Each row is a point on a tangle of strands that fork, close into loops and nearly touch. The rows are in no order.
Points whose rows are less than 50.9 apart are linked; no others are. Some points are linked to none.
(649): [  0  36  31 -10  29  42 -12  22  -4 -24   4 -10  30]
(261): [ 14  41  28  -1  23  32  -5  -7   2 -23   6  13  30]
(282): [-36 -14   4  12  -9 -24   4  34  12   6  -8  -6  23]
(84): [-40 -31  11  15  -2 -16   5  50   9  -3 -17   1  31]
(503): [-41 -42   7  32 -26 -55  28  27  15  18 -13  -3  18]
(700): [-44 -36  31  -1   3   8   6  62   0 -30 -27 -53  19]
(250): [ 12   2   1 -40  11  72  -4   2  35   0  13 -87 -63]
(518): [  2  -3  22 -15  39  73 -28  56 -41 -18 -31   5  55]
(238): [ -7 -10 -23  21  -7 -45   4   7  -9  27   0  56  48]
(88): [ -9 -27 -17 -30 -13  28   4  11  40  21   1 -79 -62]
(535): [ 15  18  -7  17  15   2   0  -3 -12   0   4  58  50]
(249): [  6 -16 -29  -9 -35 -25   2 -29   7  27  17 -35 -51]
(68): [ 16  42  38  -1  44  65  -5 -10 -12 -32 -17  50  40]
(514): [ 17  17  -3 -10 -20   8  -4 -31  11   1  21 -32 -34]
(220): [  4   8 -19  14 -25 -63   2 -17 -10  20  13  22  13]
(638): [  1  -1 -21  19 -11 -62   5 -10 -16  25   7  53  35]
(149): [ 14  32   6   2 -14  -2  -3 -23   8  -7  16 -13  -4]
(712): [ 21  26  -1  16  11 -13   4 -29 -12 -10   6  59  40]
(202): [  5 -10 -34  19 -37 -88   3 -35 -32  34  22  17 -52]
(113): [ 15  41  56 -15  53  86  -9   3 -22 -38 -22  35  38]
(386): [ 16 -11 -30  -1 -32 -43   0 -43 -13  19  26 -13 -57]
(262): [-12   2 -10 -11 -24   7  -1   7  23  14   6 -57 -34]
(715): [ 18  12  -4 -19 -12  34  -4 -26  21   0  20 -53 -47]
(552): [-20   8   2  -8 -18  11  -3  24  20   4   1 -56 -21]
(254): [ 23  17 -15  28  12  23   2 -13 -24   3  -6  87  56]
(653): [ 25  24 -12  18  -6 -57   6 -45 -26  -8  12  59  15]
(686): [ 15  11   2 -25  -2  54  -4 -16  26  -2  18 -67 -52]
(273): [-35 -68  18  43  -9 -23  28  58  -1  -1 -21  17  36]
(214): [-36 -55  17  25   3  -6  13  60  -3 -11 -29  10  39]
(244): [ 14 -29 -33 -32 -12  10   8 -28  27  24  22 -57 -65]
(587): [ -5  34  31 -23   9  51 -15  24   5 -20   4 -65 -13]
(178): [ -7 -58 -22 -53  14  31  14  17  63  23   1 -98 -75]
(449): [ 22  27  -3   6 -16 -37 -11 -76 -16 -30   2  39 -48]
(8): [-21 -25 -15  25  -4 -26   2  32   0  23 -15  50  47]
(344): [ 18  25  40 -14  49  88 -15  27 -37 -31 -19  29  46]
(301): [ 24  20 -13  23 -21 -76   2 -58 -36 -14  18  56 -41]
(563): [  8  15   0  12  20  22  -5  16 -12  -2  -1  45  51]
(144): [ 14  49  40 -12   4  45 -13 -41  17 -35  -3 -16 -17]
(333): [ 27  29  -6  16   3 -40   5 -51 -21 -17   5  70  23]
(626): [-35  -7   0   8 -20 -27   4  23  16  11  -5 -20   9]
(445): [  9  -2 -26  10 -38 -64   0 -33 -18  24  21   2 -36]
(473): [-19 -14 -16  13 -41 -62   5  -7   6  31  -1 -12 -12]
(482): [  4   5  -2  11  25  39 -13  36 -20  -1 -10  43  52]
(395): [ -6  22  24 -11  31  39 -18  38 -13 -19  -2  -9  37]
(526): [ 15  38  14   6   2   4  -2 -18   4 -14  13   9  19]
(183): [-19  -9 -15  16 -31 -67   5  -4   1  28   4  10   9]
(14): [-40 -58  14  42 -15 -43  31  44   8  10 -16  12  30]
(468): [ 12 -43 -36 -52   8  11  15 -19  45  30  19 -71 -73]
(349): [  1 -60 -28 -59  18  16  19   1  65  30   9 -90 -76]
(414): [ 14  15 -17  11 -28 -62   1 -35 -16  11  19  15 -12]
(643): [  -4  -36  -12  -54   19   58    3   25   51   11    1 -106  -72]
(153): [   9  -22   -6  -58   26   72    2   16   46    6   10 -104  -71]
(558): [-28 -45  -7  37  -8 -27  11  42   1  19 -24  48  45]
(278): [-14 -25  23 -16  31  52 -26  63 -29 -22 -40 -11  53]
(444): [-28  10  16  -9   1  14  -9  38   9  -8  -3 -42   6]
(162): [ 17  40  30   5  41  61  -3 -25 -12 -27 -23  72  44]
(542): [-14 -25 -26   2 -41 -48   6 -16   8  35   2 -31 -41]
(622): [ 22  30   8  18  27  45   0 -18 -18 -13 -12  78  49]
(221): [  5   7   9   1  34  57 -19  44 -29  -9 -18  31  53]
(100): [ 21  37   1  11  -9 -42  -8 -73 -18 -32  -4  56 -22]
(331): [ 22  16 -13  17 -21 -60  -2 -66 -30 -17  18  46 -58]
(280): [-24   4  15  -6  17  18 -13  45  -3 -11  -9 -15  32]
(614): [ 24  20 -14  22 -16 -75   5 -48 -34  -8  16  59 -11]

A piece is all that can be reached along the links. How many separate loops has the piece of each point below (a circle has one, a figure eight two, a Y none), and how many tips (points with one link)?
(349): loops 0, tips 2
(68): loops 0, tips 3
(273): loops 0, tips 2
(414): loops 1, tips 2

A tip is a point with one link. Name the tips that can be reached along the links from each point below, in the order of the rows.
(482): (344), (278), (100)
(149): (262), (244)
(473): (202), (558)
(214): (503), (626)
